Points, in no order, along strands that fork and pass close to each other.
(in the rows, 128 means zero)
Two points are linked if the straight distance between their rows is under 117. Some points are linked to none.
K404: [ 96 150  89 148 122 128 108 126 154 157 178 160 102  78 108 142 158 160
 140 116 171  77  78  81 104  84 106 177 140 156]
K298: [122 151 144 140 100 106 102 110 180 118 167 108 154 130 147 217  98 106
 107 142 170  91 100 155 150  58  97 131 100 106]
K516: [167 162 138 126 125 178 157 127 123 115 114  95 129 147 163 145 103 122
 121  92 135 121 128 128  83 137 149 162 168 140]
K615: [130 135  68 168 124 139 132 190 134 103  43 121 111 161 100  47 147 156
 140 153  61 128 131 155 107 162 101 123 171 166]
K744: [126  89 198 124 129 118 116 156 134 109 131 162 139 131 138 105  72 120
  83 116  80 160 153 139 113 151 157 103 140 134]
K726: [130 166 144 118 100 122 134  82 124 153 168 107 137  93 159 155 131 116
 130 157 129 116 131 148 156  92 117 109 129 106]
K362: [147 151 113 143 104 139 119 125 119 148 171 113 108 131 139 145 125  86
  66 167 137 136 137 184 168 130 116  83 135 137]
K996: [132 159  80 128 101 127 146  98  92 156  97 124 108 120 157 109 205 107
 130 184 102 120 137 165 132 163  89 126 117 167]
K728: [117 156  94 131 118 144 130 104 139 168 199 131  99 105  96 141 137 134
 135 146 159 114  90  99 148  95  95 106 150 128]
K597: [121 138 110 158 123 113 109 116 114  86 168 121 153 131 153 129 134 117
 101 112 123 116 103 160 135 127 125 156  86 149]
K143: [127 118 133 108 101 139 109 170 148 137  87 167 113 123 111  74 122 128
  80 147  61 158 157 184  80 200 135 121 126 204]
K462: [130  56 200  98 126  77 148 130 121 114 111 174 179 152 186 167  84 110
  94  98 134 153 149  91 117 138 139 130 136  88]
K284: [119 155 118 158 106 129 126 135 189 100 160 105 147 127 154 182 110 122
  94 128 168  81  86 128 124  62 102 156 123 136]
K57: [ 82 142 139 151 146 137 151 137 129  96 122 112 168 128 162 137 115 136
 140 103 113  93  84 102 108 108 147 167 149 108]
K524: [153 128  74 136  92 150 147 140 114 112  58 120  87 166 109  91 177 103
 136 178  81 128 153 149 115 155  73 111 141 151]
K613: [150 164 157 138 147  99 111 129 165  83 116 109 108 153 146 182  89 142
 173  79 205 117 107  67 124  77 146 167 113 129]
K227: [133 105 157 104 151 118 133 122 101 144 118 115 139 128 101  98 138 119
 165 142  92 177 175 146 172 147 160  62 121  75]
K829: [148 171 136 137 135 145 159 125 114 115  97  86 152 129 201 120 133 132
 115 121 111 107 127 150 101 132 161 162 170 126]
K878: [ 72 115 106 158 127 115 115 121 161 144 193 157 185  95 120 163 131 123
  82 160 139  78  75 147 146  80 104 136  88 118]
K136: [127 119 115  91 127 191 159 116 116 151  86 134 110 139  80 111 163 111
 147 138  96 141 145 112  83 186 120 122 137 146]
K84: [128 202 131 163 136 107  94 132 190 126 146 137 105  78 115 153 129 155
 146 120 204  74  98  83 133  36 132 170 124 168]
K821: [ 88  99 158 123 170 119 145 133  91 118 123 150 166 125 110 133  81 153
 154  85  88 117 101  90 105 158 165 156 108  75]
K184: [122  80 158 111 184 135 159 128 111 128  99 101 157 161 111 152  79 121
 174  53 143 138 133 122 118 140 202 131 110  81]
K729: [100 134  79 167 157 141 135 123 112 140 103 165 110 149  56  96 189 133
 201 170 109 104 136  65 125 135 108 104 122 134]
K670: [118  98 137  77 144 149 134 117 120 128 112 150 137 115  84  82 134 121
 133 133  93 182 172 151 133 189 142  92  90 143]
K931: [119 195 150 136 144 109 107  98 165 146 180 135 186 105 106 187  97 153
 156 145 166  66 108  92 139  57 109 142 101 103]
K459: [ 96 126 157  99 139  97 149 131 164 136 185 142 196 110 138 180 106 135
 113 150 135  95  93  96 144  83  97 122 113  72]
K226: [149  99 104 113  87 163 109 145 135 132 111 145  97 129  94 106 121 102
  62 134 107 159 159 199  99 191 110 118 113 184]
K558: [122 161 132 139 158  94  94 138 150  90 189 126 152 145 104 173 122 146
 163 106 187  98  90  86 165  79 122 144  92 114]
K901: [171 112 153 117  82 170 145 109 116 128 114 104 110 127 141 137 129 108
 135 121 113 149 187 148 114 136 139 119 165 109]
K939: [141 122  78 154  92 167 102 137 117 111 120 129  87 145  83 115 151 105
  98 128 109 139 143 182  96 176 100 142 103 178]
K916: [102 126  95 141 138 113 149 136 112 121  84  99 135 111 165  56 182 141
 133 143  71 133 113 164 136 152 137 139 154 125]
K303: [115 104 119 109 153 143 186 128 107 166  71  83 126 126 157 100 129 125
 153  90 103 123 109 149  95 152 188 149 182 103]
K888: [138 101  96 119  88 118 106 140 110 170 119 144  70 105 144 110 143  90
  41 182 117 165 157 198 138 160 117  85 125 147]
K294: [120 184 105 167 135 148 132 128 151 114 120  80 103 108 136 116 153 159
 182 113 147  92 108 101 132  76 137 161 156 130]
K897: [171 112 150  68 134 127 127  97  99 166 181 128 147 122  77 159 101 148
 161 115 138 142 158 115 158 148 124  96 109  69]
K941: [116 167  59 176 135 151 135 122 112 124 104 108 115 138 114  82 196 145
 181 153 128 112 117 115 144 132 112 135 138 166]
K221: [141  76 187  90 155  93 153 129 115 130 112 143 172 133 184 140 106 109
 113  98 121 152 151 108 127 132 184 116 145  69]
K393: [123 164  88 176 100 168 139 124 131 158 136 133 105 137 114 127 160 105
 103 179 105  99 128 143  94 135  87 116 172 145]
K822: [ 98 159 161 129 128  88 121 128 207 113 113 153 123 103 138 196  85 155
 140 119 209  79  76  52 103  42  92 181 120 143]
K549: [135 106 136 142 129 103 100 103 152 133 167 166  76 138 128 210  97 134
 104  93 216  84  69 114 100 104  94 177  93 150]
K277: [150 149 105 131 106 131  83  82 119 162 184 129  66 110  76 188 129 124
 151 125 182 122 128 142 146 112 112 131  82 137]
K477: [ 94 148 123 157 139  96 100 166 121 142 101 157 112 107 152  60 163 118
  95 225  81 147 160 170 174 135 113  70 115 160]
K441: [106 110 138 147 129  99  91 148 172 105 196 146 126 145 104 194 111 135
 125 115 196  90  77  99 155  70  86 141  98 107]
K882: [148 116  86 121  74 137 152 132 110 123  97  96  78 134 130  93 165 108
 142 161 100 157 161 150 158 141  95  87 140 127]
K104: [144  71 152 104 137 161 151 142 124 141  59 107 121 134 107  79 126 108
 131 126  91 180 197 162 129 167 175  80 153 119]
K359: [174 133 123 138 113 123 127 170 112 104 121  98 118 120 185  94 134 117
  58 151 117 154 175 185 150 128 131 104 156 113]
K329: [126 133 160  92 148  81 120 117 108 160 186 150 176  98 132 141 120 129
 110 160 103 127 141 126 158 131 130  99 107  50]
K833: [137 133 119 101 136 128 130  89 103 161 174 137 118 107  67 145 130 150
 169 135 125 133 141  99 142 147 104 109 105  87]
K582: [173 139 173 118 110 135  91 107 139 134 173 112  95 136  97 187 105 129
 179  95 174 126 147 105 140  85 126 127 129  94]
K679: [139  67 147 115 103  57  84 137 136 122 157 140 143 142 177 175 101  86
  48 139 169 159 127 180 194 104 129  94  88 107]
K764: [107  78 172 123  88  86 116 119 143 109 169 152 150 125 152 185 101 110
  93 132 129 114 112 141 131  94  96 130 116  71]
K815: [141  53 148 103  82 131 130 120 119 113 146 148 104 138 143 154  98 131
 105  62 147 137 102 105  98 130 107 169 136 134]
K306: [142  78 183 105 145 125 115 130 119  97 165 157 145 183 100 170  72 135
 133  77 164 141 119  90 134 145 122 133 102 107]
K20: [130 135 156 119 159 124 130 113 104 143 144  92 151 141  98 125 130 130
 188 130 112 137 145 140 170 134 158  84 128  58]
K806: [124 167  79 185 101 147 114 113 132 154 166 112 113 122 130 148 141 104
  91 176 137  96 117 180 143 113 102 110 136 142]
K595: [ 85 166 104 161 132 123 130 120 119 140 146 126 177  91 174  88 190 125
 116 182 101 103 117 163 165 121 113 130 124 137]
K299: [144 131 104 135 133 163 103 118 115 112 175 130  96 136  87 140 141 126
 125  81 171 134 120 128 127 151 120 157  89 171]
K853: [ 99 139 130 146 186 133 139 114  89 131 144 135 162 122  80 128 119 165
 184 102  99 103 126  95 107 157 161 152 101  84]
K372: [157 121 107 128  77 145 139 164 113 124  67 135  97 140 132  86 150 111
  91 167  62 148 174 184  83 175  96 125 155 143]
K940: [165 143 127 118 117 144 128 111 120 135 180 105 129 143 131 152 112 106
  92 120 158 146 129 150 153 131 127 104 124 147]
K675: [166 119 121 101 101 106 129  98 133 132 175 121 136 136 174 177  99 103
  75 115 187 140 106 149 159 110 119 118 110 142]
K904: [ 80 140  97 139 146 127 163  99 112 145 101 109 147  97 150  84 189 151
 184 151  91 107 103 130 133 130 131 139 151 112]
K669: [109 127 110 128 139 172 181 136 102 170  45  96 107 147 126 103 146 127
 172 116  88 120 115 132  74 173 154 150 179 120]
K975: [ 74 141 108 175 121 136 137 148 134  99 127 114 187 109 154  99 156 145
 127 132  92  91  92 129 125 102 129 172 144 135]
K603: [159 143  90 145  91 147 154 141 139 104 108  66 107 117 162 111 129 152
 131 124 119 114 132 143 118  92 110 141 195 102]
K507: [116 132 132  97 162 184 154 109 108 154 113 141 124 129  59 129 140 131
 172 118 111 130 150  94  88 179 140 133 120 113]
K556: [102 143 124 160 152 153 130 143 128 138 163 145  98 123  80 136 137 149
 172 110 133 104 110  65 111 113 131 136 158 101]
K349: [126 122 138 158  94 122  83 119 124 101 180 103 117 134 106 151 129 113
 143 127 118 126 139 154 160  98 109 119 110  93]
K23: [106 184 129 140 161 131 130 120 163 157 164 122 152  96  88 148 129 167
 191 142 154  76 107  76 146  60 131 130 135  85]
K481: [130 130 110 109 118 109 128 167 128 146  42 169 107 138 136  50 182 116
 109 199  53 147 151 163 112 188 107 103 128 187]
K72: [117 130  57 175 124 154 130 183 124 119  45 137 103 173  78  64 189 146
 171 136  96 111 117 101  91 161 113 155 154 171]
K991: [ 98 159 134 124 169 101 123 133  95 160 135 141 146  85 183  79 194 129
 105 200 106 137 142 148 177 132 138 107 110 113]
K721: [105 132 120 161 163 131 127 142 117 113 113 114 136 144 100  63 146 128
 158 158  79 159 140 156 179 154 139  75 120 142]
K64: [ 80 126 171 139 154  98 116 166 129 121 119 149 150  91 173  70 146 130
  96 165  57 131 138 147 125 124 154 118 139 109]
K470: [138  88 143  91 143 102 136 140 112 115 125 125 139 111 173  84 132 122
  89 113 107 179 139 148 149 145 168 108 126 132]
K993: [123  50 201 109 106  66 119 126 133 107 151 179 160 144 166 171  80 108
  76 115 132 140 129 122 124 128 103 130 115  82]
K38: [138 105 136 129 126 136 162 160 152  99 110 100 125 161 161 160  73 135
 128  77 170 120  95  70 109  88 145 146 188 103]
K244: [129  61 152  49 143 165 136 117 125 133 110 135 160 109  99  98 119 123
 110  92 129 178 180 142 133 182 172 110 103 123]
K76: [110 124 101 137  98 132 120 149 129 135  78 174 127 142  94  68 157 128
 117 162  51 141 127 152  84 188 109 127 131 197]
K983: [119 109 113 107 125 131 126 103 105 141 164 146 114 115  77 112 139 127
 136 131 106 159 138 127 140 162 113 102  98 131]
K485: [128 168 103 162 151 155 145 114 106 112 114  83 129 140 126  90 172 130
 170 152 109 134 136 150 173 144 136 109 130 141]
K230: [147 163 118 132  84 125 100 107 161 128 163  90  83  98 127 160 117 137
 154 123 175 114 115 119 159  49 110 130 127 129]
K95: [122  88 181 106 163 125 137 141  99 105 135 155 151 156 104 177  64 147
 158  66 144 120 115  63 105 150 141 162  97  83]
K190: [162  60 152 102  88 107 151 107 144 105 125 134 128 156 174 179  85 130
 130  64 186 143 128  79 123 100 111 150 148 124]
K717: [ 84 132 162 152 159 124 134 145 107 129  92 149 148 120 136  72 142 128
 129 155  45 132 148 147 109 165 156 115 148 122]
K902: [165 110 135  56 158 153 155  83 122 138 147 120 148 123 109 146 107 144
 153  71 170 151 128 103 135 147 160 139  97 126]
K925: [ 91 116 151 146 130 152 119 142 103 114 145 168 139 131  96 109 102 130
 115 107  82 128 114 117  93 162 131 146 129 146]
K150: [179  82 173  70 142  99 121 110 114 140 177 148 173 156  95 178  73 143
 140  99 161 143 141  98 160 141 122 110 103  74]
K682: [131 181  86 154 146 141 115  94 119 156 147 156  94 103  80 132 178 148
 194 134 164  99 136  87 109 124 123 153 106 171]
K173: [116 103 169 120 141  87  81 181 130 130 108 145 110  90 191  67 140 133
  67 164  82 161 167 145 125 111 162 104 131 121]
K408: [108 173 124 134 170 125 146  87  88 164 162 152 181 108 127 110 156 144
 145 168  99 106 139 127 138 154 136 116 112 112]
K243: [124 153  95 122 103 134 127 109 138 146 142 127  90  91 131 131 139 154
 148 100 141  99  83  98  88 105 112 185 156 154]
K929: [133 122 110 125 159 189 156 137 119 124  73  68 101 144 107 119 134 129
 171  64 148 132 137 131  90 151 189 161 139 128]
K432: [128 123 128 130 126  92  88 196 128 134  80 127  92  87 186  48 159 145
  65 185  77 160 167 170 123 129 126 109 152 135]
K254: [150  87 137 118 119 177 164 134 116 123  68  90 117 136 127  99 130 110
 144 102  98 157 178 149 101 160 164 125 163 104]
K313: [133 138 172 116 162  93 131 116 119 117 146 143 163 146 110 197  66 164
 188  90 153  91 121  60 115 118 134 167 100  56]
K550: [122 112 121  92 158 179 154 153 145 129  17 127 126 162  84  73 148  95
 135 165  89 152 174 151 114 201 142  82 123 166]
K105: [116  98  82 150  88 119 104 119 121 157 137 141  83 102 123 130 141  98
  57 168 105 133 109 207 127 152 104 112 119 146]
K353: [124 126 174  93 157  89 141 117 107 128 151 140 180 116 177 138 122 118
 108 127 110 133 134 117 134 128 161 120 116  80]
K911: [114 144 142 150 105 136 120 139 125 106 135 152 122 135 156 187 101 132
 115  81 155  82  77  84  72 118 116 205 126 147]
K876: [122 133 133 104 158 107 124 133  94 138 118 132 127 100 168  67 179 120
  99 159  98 168 148 151 152 161 156 109 113 140]
K479: [128 155 142  92 131  84 126  89 131 163 198 138 172  95 133 178 103 134
 119 151 141 105 112 129 161  99 107 115  98  82]
K365: [155  99 157  85 101 119 122 113  95 156 148 127 136 111 134 129 139 106
 129 136 121 177 191 147 177 134 151  80 118  87]
K992: [151 180 114 138 146 127  96  97 129 162 184 156  76  99  61 168 146 143
 171 117 190 107 132  99 129 124 118 141  90 154]
K498: [171 155 134 145 116 160 142 146 147  97 135  94 115 157 157 168  85 128
 123  87 168 112 115  99  99  93 134 153 172 132]
K471: [137 143 148 108 139 146 144 109  97 155 106 148 117 128 122 109 179  87
 124 189  90 151 185 154 132 177 124  83 108 128]
K633: [131 117 139 123 100  77  81 152 116 138 153 118 126 111 196 159 136  86
  44 163 158 148 151 190 194  86 150 105  94  97]
K21: [ 69 145 121 154 167 146 156 133 135 149 155 123 160 109  95 116 143 156
 175 139 109  88  99  80 132  90 132 128 158  81]
K24: [161 113 155  68 142  78 148  80 146 131 155 145 170 163 156 193  70 142
 140 102 206 145 106  72 138 116 113 123 111 120]
K548: [160  79 139 125  94 136 107 120 135 128 161 145  62 137 123 190  96 129
  97  75 200 106  95 120  95 114  95 171 129 148]
K206: [147 131 141 103  97 129 144  99 107 149 145 110 113 100 154 129 149 110
 128 144 113 149 165 146 149 124 123  95 150 102]
K997: [118 162  55 180 138 153 131 156 118 139  81 128  99 141 107  87 204 158
 188 123 137  95 105  93  90 141 134 178 163 171]
K648: [138 185 140 130 171 134 133  95 113 134 158  94 163 144 114 140 126 140
 183 130 134 118 122 127 159 120 157 106 124  97]
K255: [151  61 165 119 101  74  91 128 138  99 167 142 158 183 141 186  83  97
  91 106 177 159 122 149 176 116 105 100 101 116]
K490: [ 95  96 116 105 129 148 150 160 119 137  31 125 125 138 107  56 150 134
 150 120  56 157 133 159  81 204 159 141 137 147]
K265: [ 88 168 104 181 108 147 131 118 147 116 153  99 162  98 147 120 170 140
 141 158 123  78 115 146 149  77 107 155 122 136]
K913: [110 114 104 140 176 181 139 156 118 114  92 101  99 151  67  92 142 134
 167  84 130 141 124 113 110 168 167 144 130 143]
K755: [154 117 139  73 155 117 157  88 124 125 151 137 157 142 152 163  86 138
 124  86 181 135  91  87 119 145 136 148 104 145]
K170: [161  99 145 103 113 127 106 146 103 162 137 149 106 106 158 120 140  89
  46 154 125 179 185 172 142 147 146  87 122 133]
K120: [122 148  77 152  82 129 133 142 117 116 127  86 102 112 153  92 162 121
 115 180 110 134 141 177 182 113  90 100 136 122]
K583: [124 128 122 165 118 141 115 150 113  72 103 104 126 137 130  75 138 127
 126 119  74 147 146 170 120 159 136 140 119 149]
K697: [137 174  89 129 113 156 143  98 105 154 105 133 128 133 139 114 192 122
 133 150 105 117 128 150  85 179 115 166 128 178]
K209: [157  95 142  67 142 130 155 100 107 132 135 120 151 115 149 120 126 122
 118  87 143 172 146 133 142 150 167 123 109 125]
K956: [131 154 115 141 119 178 147 114 116 157 132 144  93 147  84 136 152 106
 136 152 110 115 137 107  80 155 101 120 157 143]
K658: [161 138  54 158 113 134 146 181 121 107  27 141 117 190 109  61 166 131
 133 193  71 111 129 153 114 161  63 118 150 175]
K67: [105 150 156 101 125  81 145  93 184 111 118 132 156 114 161 186  74 158
 153 116 181 102  86  66 109  67 100 166 109 121]
K722: [ 87 142 131 157 148 136 135 115 100 138 140 160 168 123 116  94 146 133
 128 144  73 115 123 126 106 162 134 141 130 139]
K160: [151  63 167 109 117 142 136 178 130 130  64 135 125 121 144  76 100 123
  92 114  79 179 192 153  98 160 181 108 180 135]
K440: [142 149 143 110 146 137 142  99 140 136 129 108 100 113 123 150  99 156
 177  78 164 121 105  75 108  95 163 151 150 116]
K662: [130 147 105 113 168 150 152  93 103 165 126 138 109 120  53 136 150 145
 206 139 118 115 154  81 121 155 128 113 107  93]
K860: [148 124 107 155 104 141  96 133 113  83 145 107 120 144 121 113 131 109
  91 115 112 152 145 186 138 153 123 130  89 162]
K943: [ 71 124 135 149 138 119 133 139 158 127 183 168 189 113 117 178 110 140
 111 132 149  65  79  90 120  77  93 159 105 105]
K677: [134 123 172  88 110  37 124  85 190 132 114 138 170 163 136 217  65 167
 175 133 231 140 120  64 134  81  68 131 115  99]
K484: [119 147 144 127 142 123 151 136 140 112 138  83 163 115 179 113 137 123
 120 142 118 121 117 145 168  91 152 105 158  90]
K891: [116 166 131 152  98 117 113  85 153 145 168 112 150  93 160 189 127 107
 101 167 146  82 113 184 149  72 110 129  95 114]
K140: [126 105 168 134  89  96  92 118 117 118 171 130 140 115 147 154 121 101
  99 135 109 140 149 167 160 108 123 104 111  76]
K327: [128 189  94 164 126 118  88 106 164 160 162 154  77  76 104 150 142 149
 135 124 198  75  97 109 111  74 120 171 125 184]
K491: [152 117 106 141 114 192 132 189 123  95  73 107 100 161  83  87 112 134
 118 105  92 150 163 147  77 176 131 145 162 153]
K256: [148 176 153 117 107  86  73  84 178 139 148 123 101  89 106 179  82 154
 155 116 198 107 103 106 151  33 108 146  98 128]
K656: [120 141 157 148 132  97  87 159 135 125 161 133 142 118 183 129 131  88
  33 177 127 134 142 185 163 106 139  99 113 115]
K972: [149 145 110 116 149 145 156 173 120 148  88 117 120 132 159  58 152 123
  76 168  89 152 132 158 117 169 140  99 195 147]
K776: [ 97  98 155 165 133 151 108 185 119  89 138 156 126 153 103 130  75 138
 104  79 119 120  88  87 100 136 128 158 137 150]
K650: [101  95 174 144 148 120 131 170 130  78 130 149 161 179 139 143  58 125
 104  88 124 141 101  87 118 135 143 127 143 119]
K857: [166  79 135 117 138 155 146 152 129 101 121  96 138 162 134 110  88 121
 107  72 142 166 141 128 140 139 172 107 161 131]
K373: [122 105 142 106 186 186 137 153 117 113 121 130 112 143  64 127 107 137
 154  54 164 144 120  89 108 166 177 154 112 132]
K608: [140 116 157  84 109  39 129  78 171 133 149 137 174 160 169 219  79 126
 127 140 221 143 109 108 150 101  78 112  94 113]
K51: [123 193 151 149 166  98 116 135 187  93 107 125 110 107 135 155 104 158
 176  94 200  90  95  60 127  47 160 177 124 138]
K197: [170 150 174 117 110  86  87  84 173 128 140 136  92 135 123 209  60 139
 140 105 217 114 110  92 119  59 106 150 107 137]
K352: [121 129 106 120 111  95 112 176 123 145  77 146  87 107 157  47 167 121
  82 203  71 165 157 173 141 154 115  83 135 173]
K799: [168  67 177  88 128  97 115 133 125 106 154 147 174 168 139 147  87 107
  92  92 161 185 153 132 173 143 147  96 101 128]
K281: [135  96 170 103 146 127 120 185 155 139  69 147 102 115 144  57 107 134
 102 151  74 181 191 159 106 164 178  81 155 165]
K843: [118 140 137 133 133 118 116  93 124 132 182 153 126 111 112 172 111 144
 145 102 143  94 104  94 106 105 107 162 106 117]
K292: [101 117 101 147 146 134 133 125 114 125  82 174 126 166  58  85 166 113
 183 180  72 122 146 104 128 159 103  81 101 161]
K976: [115 159  41 199  97 143  89 120 132 146 153 139 106 114 115 133 182 137
 122 136 160  79 100 143  98 121 105 176 120 185]
K773: [105 113  99 116 174 188 149 146 135 115  35 130 122 176  50  79 165 111
 171 143 103 135 154 126 107 188 140 105 106 170]
K412: [122 152 173 102 150  51 133  95 184 115  96 139 147 145 137 203  52 171
 181 117 212 122  98  36 113  80 101 156 105 106]
K495: [ 86 108 158 138 153 123 156 165 122 106  93 122 161 131 169  99 103 126
 113 106  79 121  98 128 108 129 172 141 169  95]
K709: [148 175  70 124 123 169 119  98 120 146 140 118  80 120  93 131 173 130
 151 118 172 128 129 123 121 141 121 149  94 198]
K977: [150 113 142 139  94 133 124 183 128 107  79 123 113 131 146  76 108 128
  80 140  63 151 174 176  89 160 131 120 181 132]
K645: [131 159  76 173 109 134 101 111 129 114 158 120 130 123 143 147 139 133
 102 107 150  93  89 149 106 115 116 189 114 176]
K588: [110 153 108 144 150 141 159 101 121 132  96  71 115 109 144 111 148 150
 196 108 118 107 102 123 121 112 152 155 154 110]
K473: [153 174 109  85 111 155 156  60 112 173 113 119  91 108 119 135 155 113
 175 167 134 136 160 126 125 144 110 106 120 145]
K414: [182  72 192  74 118  80 117 109 121 134 151 155 197 176 148 203  96 110
 123 102 175 163 170 115 167 131 136 108 111  92]
K946: [134 127 140 121 178 157 119 135 111 112 169 153 121 137  76 149 119 148
 149  72 169 129 110  80 118 154 147 163  92 141]
K368: [121 120 134  96 157 118 172  89 111 148 115  99 141 110 156 120 122 141
 165  99 114 128 106 121 121 122 172 136 152  90]
K797: [ 88 172 142 153 145 133 136 131 128 108 113 141 157 129 159 177  99 149
 158  93 146  78  80  60  87 103 148 194 134 128]
K750: [177 121 182  94 118 131 139  78 126 139 124 103 151 135 143 179  94 128
 181  90 144 138 165 114 134 106 166 124 140  88]
K340: [139 132 119 158 127 162 157 147 124 114  98  65 107 140 142  96 138 130
 155 131 105 122 142 143 133 116 141 109 197  87]
K591: [140 166  89 139  84 141 147 114 134 126 125  64 102 103 166 107 153 138
 149 152 126 122 131 153 161  93 100 118 156 124]
K499: [108 153 112 170 131 172 122 150 122 144 135 158  81 131  76 125 167 130
 160 126 126 101 126  76  81 143 119 152 163 144]
K290: [160 120 102  79 115 122 144 180 126 135   9 166 102 162 137  64 166  92
 106 214  70 138 158 153 139 175 102  72 106 196]
K919: [ 98 116 119 176 111 148 106 163 130 104 160 155 122 138 126 154 107 132
  80  97 130  92  79 107  89 118 104 180 147 145]
K671: [102 164  92 125 143 144 157  99 136 170 150 117 121 103 102 116 159 150
 177 161 124 108 101  93 146 103 109 100 156 115]
K632: [ 99  83 114 147 111 115  93 100 126 159 192 159 108 108  89 165 108 118
  88 140 133 114  86 164 140 122  94 106 100 107]
K252: [123 172  83 118 105 126 145  65 102 181 143 140 110  97 130 136 171 118
 139 182 122 122 124 150 140 139  94 113 109 158]
K698: [152 162  98 138  70 131 104  89 122 149 161  84  76 110 120 168 119 114
 144 138 175 133 131 171 177  88 107 113 107 135]
K321: [139 104 113 115  86 149 134 119 121 127 140 119  90 110 134 131 132 138
 130  91 124 135 108 109  88 125 111 165 161 128]
K968: [141 153 140 162 141 117  96 144 145  73 167 123 114 157 125 177 116 132
 143  75 192 107 111  94 135 101 131 168  98 144]
K649: [ 81 138  77 188 119 134 100 134 132 134 166 150 132 124  81 100 160 132
 122 162 114 107 109 128 140 118  93 108 131 152]
K134: [103  93 128 153 137 109  98 155 147  82 192 148 133 150 103 134  98 137
 105  98 158 123  71 102 158  96 103 130 108 135]
K819: [105 121 109 128 132 108  94 117 105 148 183 164 131 115  60 107 120 125
 117 160 100 160 139 158 171 163 113  82  71 138]
K910: [114 122 109 129 175 123 170 136 105 155  46  91 119 126 165  53 186 125
 155 152  82 142 130 175 132 176 161 116 156 118]
K100: [178  96 149 100 139 126  94 176 113 143 104 136 114 111 171  83 134 110
  49 140 138 205 212 156 166 135 182  87 121 154]
K971: [125 110 132 114 143 110 125 110 118 100 168 117 144 128 120 126 115 141
 151  86 131 145 102 110 161 124 135 128 103 104]
K715: [177 128 164 116  88 159 121  93 123 121 144 104 113 133 132 173 112 113
 152  91 145 137 173 130 118 113 137 136 128 109]
K326: [170  62 133 137  83 128 103 134 131 116 160 130 110 146 133 159  83  97
  48 100 153 148 138 183 141 132 115 112 128 137]
K812: [137 112 143  90 165 147 140 181 148 146  12 140 102 135 130  50 148 117
 116 177  86 170 194 168 109 193 166  75 136 169]
K492: [115  97 153 139 117 115 152 168 158  71 121 115 159 172 172 162  73 118
 100 100 146 127  98  85 122 103 116 139 161  98]
K560: [107 114  88 119 129 186 113 162 139 104  64 143  95 161  41  79 170 124
 155 121 106 140 148 115  92 184 119 140 103 185]
K700: [100 128 112 129 196 130 173 108  96 155  69 112 139 137 120  71 176 126
 186 154  91 134 134 154 143 183 156 101 118 110]
K624: [ 64 103 134 155 121 101 114 146 149 101 164 160 182 104 137 122 122 127
  80 140  91 104  95 143 140  97 108 136 110 118]
K851: [163  57 161  75 145 109 110 166 134 123 105 156 143 113 176  81 111 125
  58 104 121 199 176 138 138 146 188 107 122 161]
K156: [131 111 121 132 169 170 138 149 122 108 128 104 130 156  93  84 112 127
 127  96 120 164 121 133 135 157 166 104 141 147]
K31: [119 121 122 158  90 122 124 162 141  96 142 114 130 117 160 116 116 121
  63 135  93 115 120 168 115 111 105 139 158 117]
K794: [156 123 179 113 101  95  99  92 148 111 152 123 131 150 136 210  84 131
 159  94 184 117 128  97 132  77 107 142 115  96]
K411: [164 175 101 128 108 152 157 126 106 134  92  96 124 124 174 100 165 132
 103 139 100 124 138 172  88 161 121 163 165 151]
K472: [114 196 103 148 143 122 124  75 107 169 181 136 175  97 112 144 143 145
 158 172 138  98 130 132 162 115 113 116  89 124]
K422: [114 136 105 168 143 134 127 145 128 122  87 151 126 162  90  68 153 111
 140 196  68 135 152 145 159 162 113  62 122 177]
K54: [160 119 126  99  93  89 140 119 138 125 148 109 141 110 219 155 113 107
  68 127 159 145 130 144 154  93 130 120 143 127]
K202: [121 124 137 139 142 119 144 189 121 102  86 122 162 135 172  71 110 140
  78 111  68 136 104 152 100 158 172 155 170 141]
K347: [156 102 146  93  88  81 152 101 161 111 127 117 160 133 212 180 102 114
 105 107 170 139 131 107 138  77 119 129 151 116]
K445: [120 170 120 154 120 139 136 142 180  81 130  78 145 118 158 153 122 148
 144 118 159  84  94 107 132  43 118 165 141 129]
K768: [ 97 115  78 147 135 147 144 151 131 130 122 123 104 136  91  70 155 147
 148 126  95 135  89  96 118 140 121 125 174 139]

A fork is a point with three links, a tip a point with one. Leave the first point through the second and follow the links. Name the first fork or tip that comes.
K996; K697: K776
K729; K292: K524
K682; K992: K715
K230; K698: K913
K441; K558: K815
K38; K498: K473
K822; K67: K209

Follow the links from the first point to the second, and from the first to the third. Name the last point that the two ways share.
K495; K888; K755: K470
K794; K340; K729: K524
K755; K548; K23: K956
K857; K904; K281: K901
K591; K459; K750: K901
K21; K902; K327: K956
K327; K414; K975: K833

A fork is a point with three links. Follow the links from the first point to the second and name the forks in between, in order.
K150; K697: K833, K983, K209, K470, K57, K776
K473; K173: K776, K722
K329; K560: K479, K726, K206, K901, K160
K940; K975: K956, K833, K983, K209, K470
K362; K633: K956, K833, K150
K991; K677: K470, K209
